Each row is a point on a tangle of strands that fork, close into loops and nearly touch. The rows are in no order.
In the rows, zero is written as 128.
Two points are linked if the straight distance between their rows is under 96.8. Some points are linked to none.
(1004): 102	157	117	87	164	172	159	143	142	147	139	120	114	112	149	126	143	150	116	150	130	164	150	148	126	132	158	103	125	126
(1876): 94	111	115	135	157	95	124	161	109	124	105	115	169	114	120	97	122	179	134	137	170	146	129	157	114	51	129	131	133	160
(1259): 124	135	110	163	96	98	82	146	122	171	117	105	170	125	113	103	153	122	102	131	132	142	96	107	110	119	110	202	88	145
(1582): 98	90	156	134	146	104	159	80	138	74	119	102	81	120	164	123	114	92	152	127	170	78	164	104	114	158	137	142	153	108
(1214): 129	90	162	196	105	51	141	108	128	151	132	114	124	143	126	110	123	138	128	133	152	91	127	121	119	88	100	142	112	137
(785): 121	127	113	141	94	91	120	151	139	150	124	98	118	144	106	144	155	94	115	116	140	116	131	104	130	141	115	194	120	130
(1176): 106	152	159	148	73	88	115	140	106	109	99	138	156	127	83	90	122	162	110	182	123	129	66	138	97	81	100	120	101	138
(586): 104	137	145	134	94	192	115	81	131	138	138	91	133	110	154	148	81	150	107	143	99	137	100	96	125	182	103	145	60	117
(2063): 160	92	100	116	165	135	124	150	135	142	137	174	146	127	129	108	127	145	143	88	142	154	128	128	119	83	164	89	127	173
(410): 145	95	110	172	180	101	98	106	116	158	145	162	164	132	118	96	130	131	150	120	80	146	101	138	132	120	121	106	71	156
(1299): 123	146	154	183	63	114	145	139	117	128	121	143	127	169	166	121	177	137	109	155	98	105	153	129	134	100	81	73	140	104
(1349): 106	114	179	140	94	155	177	94	124	101	138	133	131	146	105	147	80	171	103	132	100	134	83	133	125	140	88	97	99	86
(1256): 194	119	119	78	128	173	145	153	148	128	139	165	111	150	96	156	92	119	131	77	120	127	117	123	169	154	146	140	161	64
(924): 139	71	121	153	163	112	143	117	141	114	148	154	142	105	147	120	110	151	150	80	172	119	162	161	109	98	163	94	130	183
(925): 157	122	119	145	138	212	86	97	135	182	141	153	146	110	148	136	79	156	114	113	73	155	77	116	156	169	121	131	71	149
(414): 97	193	119	70	105	174	119	146	104	117	110	109	157	129	81	141	131	153	95	171	81	186	78	123	129	161	121	142	89	123
(717): 157	124	117	109	139	134	106	148	136	144	113	186	114	141	82	129	105	158	128	135	103	146	96	116	138	75	148	86	146	137
(1249): 146	101	120	165	164	159	107	91	118	175	149	159	160	116	137	120	77	129	116	114	59	138	118	172	156	161	103	97	91	152
(91): 161	95	120	156	100	95	136	142	129	112	126	159	156	146	131	124	134	136	145	62	196	119	161	142	118	69	145	126	176	189
(1510): 132	84	139	103	167	136	162	111	166	119	141	133	88	97	134	147	85	146	140	98	173	111	138	135	116	121	166	87	155	122
(295): 182	84	133	158	129	111	139	137	147	143	138	172	111	149	127	123	125	128	131	92	151	98	136	123	124	96	140	90	162	127
(1294): 140	146	112	138	130	125	91	147	102	124	107	178	163	136	75	98	113	155	124	145	95	173	44	131	125	83	114	93	96	143
(958): 180	137	115	131	111	178	126	155	143	154	130	176	130	161	123	152	121	120	115	97	97	155	116	126	170	163	114	142	142	88
(942): 148	181	73	49	151	157	130	178	127	168	115	117	114	114	91	136	165	100	136	127	133	142	123	112	141	162	181	160	127	159
(70): 122	204	155	137	85	126	84	169	127	121	89	148	153	165	95	154	177	161	145	179	96	143	87	115	143	94	140	115	124	150
(214): 154	143	112	84	120	148	94	138	147	126	103	152	133	135	47	163	83	154	107	122	91	170	58	108	152	111	146	131	129	122
(1357): 102	145	165	170	72	91	138	129	99	119	105	125	152	133	120	86	149	169	106	192	117	130	102	133	100	69	95	101	99	146
(767): 147	121	133	174	104	84	118	142	126	163	126	141	139	156	96	106	141	131	113	128	124	130	108	119	121	95	115	144	126	136
(601): 205	80	107	176	145	109	109	132	118	148	149	202	138	159	140	106	143	108	162	74	144	123	138	107	142	110	137	89	131	171
(1784): 160	92	95	127	175	110	123	95	142	131	159	123	112	94	106	139	90	106	126	86	150	104	117	131	127	192	162	166	121	190
(1453): 131	160	114	133	101	132	132	154	121	162	117	142	113	158	123	125	172	129	119	160	101	138	142	124	139	116	125	115	123	124
(1155): 96	135	125	84	121	115	128	141	140	132	105	101	99	118	83	124	125	139	134	171	145	131	119	107	118	96	146	142	139	122
(1994): 155	110	118	109	93	101	126	158	152	119	125	123	88	144	71	165	97	95	135	88	142	92	126	101	155	119	157	136	178	99
(346): 102	117	124	85	183	161	156	81	137	92	117	99	95	84	176	135	128	96	137	127	175	130	157	138	96	165	172	140	148	171
(779): 118	151	161	112	73	176	153	157	83	64	158	129	114	166	134	140	122	155	127	160	87	111	154	121	151	132	94	113	166	53
(659): 63	116	127	88	177	119	138	121	143	114	114	89	109	80	112	94	112	176	124	175	156	142	79	128	97	92	139	115	108	120
(416): 78	124	144	119	148	100	147	111	129	113	114	80	95	113	152	109	148	131	132	175	156	142	147	102	111	108	132	145	117	131
(1870): 160	91	133	165	92	70	140	145	135	135	109	134	114	138	120	115	129	150	137	84	194	96	159	115	129	68	145	129	174	175
(324): 157	86	120	177	130	81	94	136	124	166	141	151	157	145	109	105	127	125	124	95	127	136	96	109	127	101	115	154	112	153
(876): 148	100	110	75	180	129	155	108	152	130	152	112	80	95	98	135	90	116	126	88	161	114	113	114	135	176	183	141	133	132
(175): 114	164	106	73	131	122	110	158	136	139	101	108	110	122	67	140	127	128	133	163	120	135	94	113	133	130	154	159	129	124
(395): 116	140	100	103	144	143	113	128	158	169	141	108	142	115	103	144	121	131	96	124	109	159	92	107	128	162	139	171	91	120
(1540): 160	91	109	174	159	134	117	86	101	172	150	168	155	119	154	92	89	101	126	115	70	107	159	183	152	173	115	86	117	156
(45): 104	165	126	121	110	112	110	152	100	121	94	128	149	122	100	93	132	174	128	189	122	141	63	140	114	79	124	113	102	142
(654): 155	103	131	156	76	91	135	147	146	128	131	138	108	156	115	129	142	106	142	116	159	73	154	108	125	121	125	129	175	101
(756): 122	108	145	184	151	99	138	89	115	148	147	122	122	119	167	110	124	126	122	157	114	85	153	162	126	140	105	103	95	148
(1597): 125	182	83	78	138	136	112	185	119	161	110	109	140	120	138	106	201	114	133	141	138	153	159	128	128	122	168	148	126	185
(1613): 86	130	121	134	152	98	113	151	99	133	93	98	162	104	128	74	119	184	135	165	168	125	91	143	113	57	127	133	114	141
(1640): 131	176	131	150	69	136	103	158	117	142	99	168	152	174	86	150	149	130	114	151	72	158	101	115	145	131	106	124	129	136
(62): 81	160	114	61	155	148	170	136	133	91	107	92	120	117	154	147	176	81	120	129	163	179	175	152	110	138	146	137	160	146
(1940): 139	139	126	147	83	153	108	120	137	145	118	156	162	137	105	136	118	146	89	117	87	182	67	104	125	132	107	122	90	135
(107): 127	92	139	128	76	77	123	135	155	116	120	104	84	145	71	150	88	109	135	105	147	84	125	110	150	92	147	133	175	92
(106): 159	125	134	86	108	184	158	141	139	102	135	145	143	131	142	157	138	133	157	92	158	124	171	151	125	123	142	104	195	76
(2121): 173	68	131	137	179	135	148	85	133	144	150	151	104	100	122	137	50	133	128	104	124	85	131	162	136	151	141	89	133	134
(673): 152	139	134	145	105	201	94	121	137	167	128	151	153	130	141	136	107	165	105	116	88	176	67	92	136	163	118	128	71	128
(1770): 105	85	151	135	90	94	151	153	163	101	110	126	105	128	117	144	110	138	137	108	198	106	161	140	118	74	145	114	186	133
(676): 132	158	121	48	156	207	162	115	125	109	134	104	121	105	181	153	168	99	142	107	157	138	165	149	128	173	144	127	151	119
(1506): 98	87	170	142	151	110	175	74	155	117	139	112	85	106	122	137	74	154	134	140	133	87	122	135	115	116	123	92	126	93
(1744): 83	173	142	98	139	154	160	117	116	92	132	86	95	132	204	132	151	113	125	166	113	151	178	122	135	139	110	105	130	94
(313): 158	77	142	182	99	86	132	117	162	124	145	134	123	135	130	159	100	110	126	84	144	73	142	120	129	153	101	142	145	84
(2122): 146	87	139	147	182	123	143	93	143	135	143	165	108	111	100	120	68	164	125	115	101	120	87	139	123	81	125	80	103	127
(275): 142	125	129	135	133	121	121	130	122	146	122	169	136	147	85	108	115	150	118	140	93	161	74	121	124	95	118	103	120	127
(289): 90	108	127	119	157	83	146	155	121	111	126	134	155	116	112	117	121	159	126	118	171	153	152	175	103	63	142	124	159	171
(565): 112	110	147	135	122	134	167	142	156	105	130	144	128	130	155	149	135	137	124	121	159	123	180	172	110	96	127	78	167	103
(1327): 81	120	150	143	103	87	135	99	133	111	137	82	101	143	139	142	126	91	119	141	132	106	143	96	116	155	86	176	114	90
(1850): 104	109	133	97	190	131	148	78	132	118	123	105	78	86	151	127	115	101	139	149	159	111	144	120	115	182	160	145	122	153
(1851): 175	144	141	138	116	131	132	96	113	105	132	113	136	113	194	124	183	94	143	120	135	73	197	147	121	179	126	121	159	116
(882): 89	137	139	123	85	104	142	153	125	104	102	88	110	141	164	137	165	101	140	143	175	128	191	122	113	105	116	146	162	137
(1732): 139	121	89	113	179	110	103	161	120	155	140	136	143	118	100	94	146	144	126	132	129	143	93	122	119	116	163	143	109	154
(465): 129	74	111	171	188	69	120	98	94	141	145	113	163	99	131	77	101	147	159	137	128	95	127	148	123	111	130	132	76	182
(822): 81	120	150	122	166	126	151	93	139	112	135	115	120	80	110	100	102	189	119	173	124	135	85	143	89	94	127	87	88	126
(1077): 63	133	152	121	110	106	148	113	110	82	111	82	79	148	162	124	141	93	139	165	144	120	168	87	105	100	100	147	146	97
(1289): 158	105	134	158	144	144	151	126	141	143	144	165	126	133	158	125	129	142	138	109	132	114	141	144	121	116	145	76	136	124
(329): 78	130	165	75	125	167	178	104	107	88	139	108	102	126	94	136	89	176	111	166	112	150	84	108	124	132	111	101	114	89
(303): 141	129	99	122	168	131	129	143	119	167	152	141	135	128	129	98	157	131	136	130	125	141	132	130	121	133	167	120	107	160
(288): 93	184	140	94	133	167	151	128	130	91	124	90	125	131	218	130	165	103	115	150	118	170	189	167	132	139	105	88	135	106
(861): 167	93	110	121	139	166	121	102	140	119	149	113	125	89	146	163	78	93	139	90	137	86	154	130	143	219	128	185	138	101
(1247): 159	122	97	104	179	135	137	100	125	122	157	129	110	89	127	121	122	115	145	100	173	104	127	134	119	171	185	137	136	195
(1996): 155	86	132	134	174	145	158	79	125	131	140	132	105	90	142	131	75	125	140	137	149	82	159	166	124	161	137	99	147	123
(1810): 164	101	96	98	102	100	114	149	158	126	127	108	96	125	62	161	103	94	126	62	162	103	118	91	163	143	164	177	166	139
(224): 122	134	155	115	92	163	147	131	105	78	171	132	128	153	135	145	108	134	127	128	93	108	138	120	152	158	92	151	141	39
(660): 98	165	114	70	193	177	140	123	127	155	144	116	122	97	159	105	144	153	114	161	108	172	131	153	135	141	162	102	94	145
(946): 157	104	143	178	109	134	142	107	143	137	135	175	130	152	117	146	97	149	108	113	100	138	91	121	134	127	94	100	125	95
(449): 116	123	105	96	164	145	151	122	141	119	153	129	136	100	139	128	153	125	132	107	184	155	154	163	92	131	173	120	139	185
(1465): 123	118	136	115	138	141	157	107	141	126	144	125	99	133	117	154	92	129	123	112	121	111	128	119	146	166	129	128	131	71
(1834): 140	153	142	180	44	110	51	149	134	144	79	146	181	138	111	122	127	135	124	134	121	148	79	90	114	100	99	174	93	153
(1514): 139	100	110	93	198	136	131	95	145	150	150	114	102	86	103	144	74	122	117	108	137	123	111	139	134	194	167	159	114	144
(130): 84	155	136	100	90	129	137	161	115	59	101	98	107	136	170	153	164	67	143	134	156	138	205	125	109	98	115	147	186	106
(1630): 160	134	144	112	118	151	138	80	111	69	133	85	140	97	206	147	180	90	159	116	136	82	205	140	109	173	120	123	181	111
(1705): 126	83	131	120	161	130	158	115	166	107	149	145	123	109	141	141	109	142	132	82	182	124	149	162	103	105	162	82	158	150
(169): 166	122	112	117	166	184	136	115	118	150	160	151	145	111	169	122	140	113	144	94	138	113	159	165	123	158	170	85	136	170
(1008): 108	108	136	140	126	86	141	109	132	106	133	94	88	137	135	136	136	88	138	123	159	88	149	104	121	161	119	167	136	105
(435): 94	159	102	121	55	152	89	166	120	126	134	98	107	147	123	171	129	73	126	106	108	107	154	72	137	152	102	203	144	89
(2074): 110	155	138	125	72	144	149	148	115	104	131	133	114	167	134	148	133	138	137	159	112	101	154	119	139	113	109	105	164	71
(1395): 145	145	163	164	115	162	149	124	115	131	137	163	136	156	159	117	147	155	119	140	80	132	131	148	159	153	97	72	129	94
(915): 161	143	96	104	117	133	114	179	142	145	113	150	123	131	106	139	153	127	144	102	167	136	146	129	122	93	178	139	167	179
(978): 173	95	128	187	93	76	136	134	150	132	145	134	124	148	129	132	138	96	135	88	162	72	143	111	127	157	118	156	153	119
(626): 168	97	106	140	146	131	122	103	153	139	146	117	125	108	128	157	88	100	120	80	153	85	139	129	136	200	147	159	135	140
(1551): 122	155	116	72	118	149	149	138	99	76	122	93	91	130	168	127	173	51	159	100	145	99	166	81	112	168	128	167	165	104
(122): 176	121	128	111	115	175	145	139	143	134	135	171	115	160	100	157	90	150	113	103	100	153	100	122	172	139	116	122	148	81
(1872): 122	137	137	111	135	142	141	118	119	101	155	96	110	126	157	150	121	77	136	110	124	95	158	112	135	197	109	174	144	68
(1329): 107	144	133	110	105	124	128	170	153	126	109	141	132	131	109	156	131	146	131	143	142	144	159	150	119	72	147	124	162	148
(1967): 133	99	92	170	192	63	101	103	87	136	137	91	173	105	122	80	110	148	139	114	154	100	102	133	120	134	136	179	82	175
(203): 158	88	135	191	157	131	129	96	112	153	139	177	136	118	164	94	103	118	144	128	94	96	164	171	137	125	121	58	131	144
(1768): 74	200	114	98	77	121	99	155	102	107	116	84	120	154	97	167	146	89	126	163	91	135	119	94	135	139	103	189	119	124
(293): 78	119	144	130	97	108	153	138	132	95	116	105	92	134	159	137	138	114	141	153	157	106	182	112	115	105	111	120	160	96
(1777): 95	148	99	85	148	136	102	119	143	144	115	81	144	92	97	129	114	130	103	151	126	163	67	110	105	157	126	189	81	108
(90): 153	136	145	197	73	116	135	137	126	138	124	176	131	174	147	118	168	128	114	136	88	121	141	126	147	126	79	91	156	86
(2113): 85	196	128	72	96	164	140	133	82	119	131	86	129	150	115	134	151	130	91	173	78	178	112	117	145	166	109	139	91	105
(1885): 192	78	113	164	168	126	115	112	116	150	154	201	145	141	146	110	132	110	171	84	114	125	156	138	144	123	138	62	121	168
(2015): 73	150	131	94	142	140	115	86	137	108	119	82	138	81	128	129	90	142	99	159	117	160	70	109	97	167	117	165	58	110
(672): 113	191	112	56	125	154	112	153	114	119	94	117	139	122	58	140	108	161	104	180	98	173	56	128	125	144	148	131	113	114
(813): 82	113	158	125	151	134	173	78	135	107	135	103	84	114	160	137	103	143	135	170	137	108	148	132	121	130	120	100	120	96
(1444): 142	101	159	162	118	164	155	97	137	121	141	155	133	145	124	155	81	167	107	124	87	126	97	146	145	162	86	106	107	93
(541): 127	137	127	156	130	82	131	128	118	148	138	94	119	137	140	114	175	101	121	133	149	116	148	115	131	155	121	167	109	146
(1417): 97	126	147	114	90	107	138	172	152	97	102	124	126	143	111	172	134	124	143	125	177	119	175	164	124	80	144	123	187	140
(1608): 137	176	135	144	109	121	61	158	94	114	90	185	176	140	78	107	140	145	134	169	87	174	46	132	140	100	108	95	104	160
(1139): 87	191	141	136	82	102	98	151	94	125	86	88	152	133	139	106	175	155	121	209	126	144	125	138	122	71	106	133	116	160
(1477): 160	75	90	161	192	82	94	107	112	140	128	152	183	129	113	80	114	148	165	113	110	135	91	130	135	98	120	115	66	161
(380): 99	123	164	130	149	141	156	77	111	79	140	99	94	119	179	141	110	119	137	166	119	91	173	129	131	159	106	117	138	68
(1652): 122	151	122	101	159	147	155	125	127	149	150	111	100	120	128	127	132	133	115	154	116	141	118	130	135	155	145	125	108	107
(2126): 117	79	131	191	165	89	132	87	103	152	145	125	144	103	148	86	107	140	148	156	109	94	143	167	119	101	124	103	83	178
(976): 95	147	121	136	133	121	112	159	102	110	89	134	168	113	119	72	116	186	137	164	142	139	65	154	111	47	117	97	94	150
(1614): 111	143	95	125	68	124	88	172	143	148	116	107	116	149	101	177	136	86	126	109	130	113	139	85	130	149	118	207	129	116
(1114): 86	182	128	68	133	158	160	148	129	96	115	94	122	128	175	143	181	86	107	141	136	191	186	163	128	129	120	109	144	122
(1258): 164	133	69	85	168	114	82	177	127	157	119	133	136	126	67	118	126	126	121	116	123	145	73	119	141	121	170	167	126	151
(29): 126	163	87	73	156	131	117	173	118	150	116	103	121	107	106	112	169	122	130	150	155	144	127	116	122	130	170	170	129	169
(2069): 106	165	128	133	94	136	122	168	140	144	106	140	130	149	135	144	165	133	122	164	124	148	168	150	133	82	137	110	152	146
(1703): 159	96	111	120	148	129	97	156	144	143	118	194	134	135	104	117	122	144	154	117	128	161	130	120	141	42	145	83	154	165
(155): 128	139	116	97	129	109	120	185	143	119	106	139	145	120	97	153	147	141	146	113	163	153	153	163	129	76	178	143	177	181
(339): 95	196	157	122	64	94	102	149	111	99	95	102	133	154	99	145	157	139	137	194	111	119	111	111	125	93	123	153	118	128
(702): 84	153	155	112	94	87	106	145	126	115	91	87	114	139	94	135	135	146	154	178	145	119	120	111	125	80	131	154	142	131
(1499): 72	130	161	102	145	141	175	83	121	99	131	99	111	106	105	122	103	176	112	179	114	137	88	123	103	133	110	89	92	104
(279): 196	96	107	144	164	160	122	111	110	150	151	179	138	128	159	112	129	109	151	92	120	104	152	157	131	155	160	76	134	163
(1376): 107	86	124	139	170	84	157	134	134	103	146	149	159	114	129	112	120	167	141	91	168	147	154	170	103	67	143	100	130	178
(719): 142	117	130	192	72	85	74	135	136	158	99	128	184	136	117	98	121	133	119	118	132	139	82	103	109	93	93	189	92	145
(2136): 139	198	155	153	85	100	63	166	111	113	81	161	177	157	75	137	150	147	142	166	108	148	56	125	137	100	121	138	103	148
(2006): 130	169	102	62	131	136	86	163	143	117	101	124	136	121	47	148	85	157	112	154	102	151	36	133	141	116	170	139	119	117
(1420): 182	85	143	206	148	116	122	101	124	147	145	191	139	133	145	122	108	118	137	103	92	96	137	152	147	137	97	82	125	125
(1889): 136	157	154	145	111	151	159	116	114	113	144	120	124	150	174	127	152	137	119	154	94	114	164	140	151	156	98	93	126	74
(1948): 193	72	115	166	127	90	104	143	133	148	131	187	116	161	105	118	125	108	135	72	145	116	126	104	144	83	120	107	158	146
(2056): 129	128	140	126	146	169	157	128	143	133	144	156	137	116	173	135	135	139	126	115	145	130	163	168	121	122	146	75	147	115
(827): 141	118	132	200	102	127	93	109	141	173	134	158	155	142	149	135	134	122	112	111	90	138	103	119	132	140	93	130	92	136
(668): 149	99	136	172	107	134	115	114	152	131	143	128	136	123	157	159	109	118	130	99	117	83	158	121	136	181	99	156	135	74
(513): 165	154	108	132	114	139	127	169	121	164	136	151	131	158	136	116	175	101	129	126	118	126	144	125	139	144	142	120	140	129
(1995): 136	116	126	176	149	112	119	114	128	166	151	159	146	137	126	114	133	125	110	124	94	132	118	142	132	140	119	119	95	139
(739): 149	79	107	133	172	135	142	126	136	121	150	184	156	131	151	125	118	142	156	80	142	154	154	157	123	82	157	67	121	179
(1707): 148	123	81	77	162	159	141	122	137	130	160	128	125	104	132	127	148	121	147	77	186	142	133	139	105	136	190	126	149	196
(2002): 104	102	160	138	150	120	157	69	115	73	120	97	82	106	173	127	98	90	152	153	135	78	175	124	119	178	115	137	159	83
(1650): 75	120	185	93	89	165	177	107	99	74	143	112	122	138	96	152	64	169	101	139	108	141	81	114	121	147	87	100	103	74
(952): 125	131	97	148	136	83	86	147	106	162	104	73	180	119	106	96	142	126	110	112	160	131	94	105	120	130	115	224	99	149
(444): 79	165	158	139	74	106	126	137	108	115	95	100	147	135	142	101	173	162	99	203	109	146	128	137	109	65	98	91	110	153
(802): 68	114	148	122	171	83	174	130	123	108	128	116	145	107	132	111	142	151	116	141	174	164	162	181	100	76	118	124	142	148
(371): 140	135	138	195	68	110	109	132	138	157	121	161	145	161	116	134	145	124	103	128	105	140	100	117	127	120	80	129	116	121
(1301): 125	151	122	101	128	139	145	132	109	104	133	89	94	132	150	137	156	60	140	117	137	109	161	94	122	185	120	169	129	99
(1079): 127	106	141	108	146	167	124	108	131	109	153	106	119	101	145	165	85	96	147	94	131	90	162	113	143	204	119	189	144	65
(1059): 131	165	120	147	50	135	87	149	138	147	102	134	144	157	90	164	132	127	113	139	90	147	97	95	134	131	112	160	118	121
(1449): 159	126	87	78	157	139	83	151	160	155	112	138	140	120	54	138	96	140	100	103	116	165	58	108	142	113	161	158	121	128
(1890): 127	95	130	70	171	139	168	112	163	112	139	108	69	100	108	141	93	129	147	94	175	111	126	114	128	139	185	115	164	112
(1943): 131	128	140	161	93	187	114	97	134	142	138	121	144	133	166	150	97	147	105	129	92	122	115	122	156	179	91	135	80	107
(869): 138	129	145	145	101	164	126	122	131	109	164	124	139	145	151	158	104	134	122	113	96	113	143	122	152	180	90	165	129	56
(525): 141	129	131	140	86	117	145	147	140	127	128	146	109	157	118	142	131	113	129	126	127	98	141	115	136	126	117	119	158	79
(1903): 129	89	155	153	140	106	166	96	161	122	141	139	95	123	106	131	81	166	114	122	122	102	101	132	122	91	119	81	124	101
(1446): 100	101	137	124	167	99	144	91	143	116	135	90	86	110	122	134	107	106	131	130	149	111	132	115	118	178	134	164	124	128
(1030): 144	102	125	172	141	177	99	86	133	166	138	170	164	103	137	125	74	157	119	112	67	164	85	132	146	143	101	101	64	152
(434): 133	180	135	172	69	95	54	161	111	140	80	145	184	156	92	122	149	128	125	150	104	148	76	123	128	102	103	181	102	154
(37): 176	137	116	161	124	140	114	162	117	173	137	184	136	169	143	102	173	101	146	105	111	136	143	127	149	124	133	93	144	142
(83): 126	132	142	147	112	164	112	104	124	133	145	106	135	129	175	155	111	127	111	132	91	115	148	137	161	201	91	162	104	89
(1113): 175	67	126	139	191	120	136	95	136	142	152	182	108	120	111	129	65	138	129	88	104	115	110	148	136	109	151	86	114	136
(1241): 175	88	134	175	113	127	86	111	150	151	129	204	130	144	97	143	98	132	105	75	111	153	90	93	145	86	73	100	124	121
(751): 113	95	152	186	138	81	136	83	136	146	139	114	128	121	135	118	112	139	124	144	133	92	110	141	105	124	100	131	96	138
(1461): 79	149	143	95	121	187	121	85	122	109	134	78	128	101	136	144	90	145	100	158	104	162	86	94	121	187	108	163	61	109
(509): 123	145	129	68	130	188	162	133	134	97	133	115	127	120	170	159	147	110	147	109	161	132	175	145	122	140	142	113	178	80
(218): 74	185	124	123	50	147	96	155	109	106	137	95	118	159	121	170	125	83	115	136	91	122	131	86	127	144	83	193	138	97
(174): 158	156	113	143	101	158	117	153	131	164	123	176	138	166	102	140	138	127	113	126	82	163	105	114	156	147	106	128	137	112
(1390): 102	178	108	89	196	145	108	121	111	157	145	94	139	107	156	79	157	140	105	173	86	158	113	155	135	154	144	120	76	158
(1571): 174	132	165	183	114	137	134	116	123	138	141	173	148	141	179	110	157	136	137	124	85	96	168	155	159	158	97	87	145	81
(584): 135	120	102	87	96	111	146	129	143	97	127	104	75	119	93	130	125	83	162	81	195	88	139	87	137	151	169	163	183	136
(685): 102	153	113	76	168	133	156	123	132	94	133	108	133	101	151	125	180	94	120	105	190	173	158	171	98	142	150	148	150	188
(984): 135	149	115	125	159	161	133	118	124	168	143	128	134	131	122	134	118	136	103	135	90	152	102	135	151	174	132	138	92	125
(1164): 166	107	104	96	154	131	134	142	142	160	131	157	106	133	83	130	105	143	115	108	117	141	95	120	140	114	157	121	136	118
(1123): 117	166	146	115	121	135	139	116	107	85	138	87	107	135	207	130	164	87	146	145	115	117	183	113	128	157	104	126	140	69
(938): 189	128	160	168	111	127	123	112	126	129	142	148	149	126	186	111	168	112	140	123	110	74	186	161	133	156	126	92	156	100
(1741): 146	122	85	92	94	113	134	147	150	114	135	105	92	126	87	149	130	73	142	53	175	88	121	81	143	181	153	190	169	129
(1197): 133	83	154	182	106	70	149	136	131	144	120	117	114	143	127	102	133	153	135	122	174	88	152	116	112	73	121	133	150	146
(507): 118	139	127	75	168	184	149	88	122	95	113	88	104	102	194	137	155	79	143	123	150	126	169	139	117	181	149	129	144	128
(1584): 99	207	149	137	84	119	85	166	102	116	85	123	161	151	119	122	190	159	126	206	91	148	109	139	139	84	126	121	112	169
(441): 169	81	99	163	166	76	85	128	104	151	127	152	183	139	96	89	119	138	143	84	120	152	75	110	135	88	116	148	84	156
(928): 133	81	151	141	90	87	143	135	156	122	123	119	90	133	104	133	104	150	137	120	160	98	122	114	125	72	134	104	171	104
(15): 154	106	145	126	100	152	167	139	156	101	129	157	129	131	151	147	127	138	144	103	162	102	165	137	115	114	137	86	183	76
(1947): 52	147	144	111	119	107	143	123	121	86	89	68	95	140	164	118	155	115	128	184	137	154	159	95	106	88	111	153	134	123
(632): 104	170	108	116	157	122	114	135	115	168	140	101	140	120	146	89	174	130	104	164	104	159	112	139	131	133	139	132	90	146
(1052): 120	151	113	125	160	91	112	136	112	163	133	88	135	113	131	95	177	114	110	151	132	143	115	117	124	145	130	169	91	157
(1012): 132	181	81	93	137	153	101	194	114	171	123	143	170	136	140	93	198	110	125	125	117	165	160	145	132	111	173	126	128	200
(1674): 78	125	136	102	174	116	172	130	145	110	133	124	135	103	150	138	143	126	110	136	161	168	167	179	104	101	131	96	133	141
(760): 183	152	138	180	93	137	113	157	126	157	125	190	139	171	144	107	181	102	134	112	98	130	155	128	160	137	105	94	166	103
(319): 150	138	132	101	170	195	144	114	131	135	146	130	142	99	185	140	137	122	135	114	139	124	169	191	128	156	154	89	140	128
(2099): 104	113	132	103	95	88	133	140	130	101	118	89	70	134	87	135	123	70	156	101	170	90	140	83	138	143	148	183	174	120
(1593): 136	150	95	114	156	153	117	167	121	175	143	154	156	137	154	91	178	122	134	120	122	162	155	139	129	112	164	105	113	179
(2041): 148	146	167	101	127	164	142	98	96	73	136	90	122	107	204	127	168	82	170	127	114	104	200	121	118	165	114	143	160	82
(2032): 172	81	145	201	139	112	109	106	151	150	139	185	135	149	125	144	109	129	120	85	104	119	110	123	138	109	91	108	120	119
(282): 76	207	122	97	91	114	107	146	104	112	102	81	121	144	110	132	176	119	120	203	101	146	125	105	133	120	120	155	117	127
(5): 117	116	114	163	167	66	91	117	102	156	127	72	173	101	121	94	133	137	119	116	162	120	95	122	110	137	112	214	80	163
(1185): 60	111	138	90	182	116	154	117	150	114	111	93	102	91	136	109	126	160	131	165	165	154	133	124	92	104	148	132	127	132

How many points has the smallest loop of links through each point below? Write 0 if it is on no loop.
(2063) | 21
(1289) | 9
(654) | 9
(673) | 0
(1477) | 8
(1453) | 0

A tip is a point with one link. Name the tips that can be reached along the links from each point below, in the order of the rows.
(946) | (1940), (130), (1241)
(1453) | (1299), (915), (2099)
(984) | (175)
(1850) | (1327), (1996)
(1876) | (91), (1551), (1889), (1164), (1674)
(1012) | (942), (2113)
(122) | (1256), (1059)
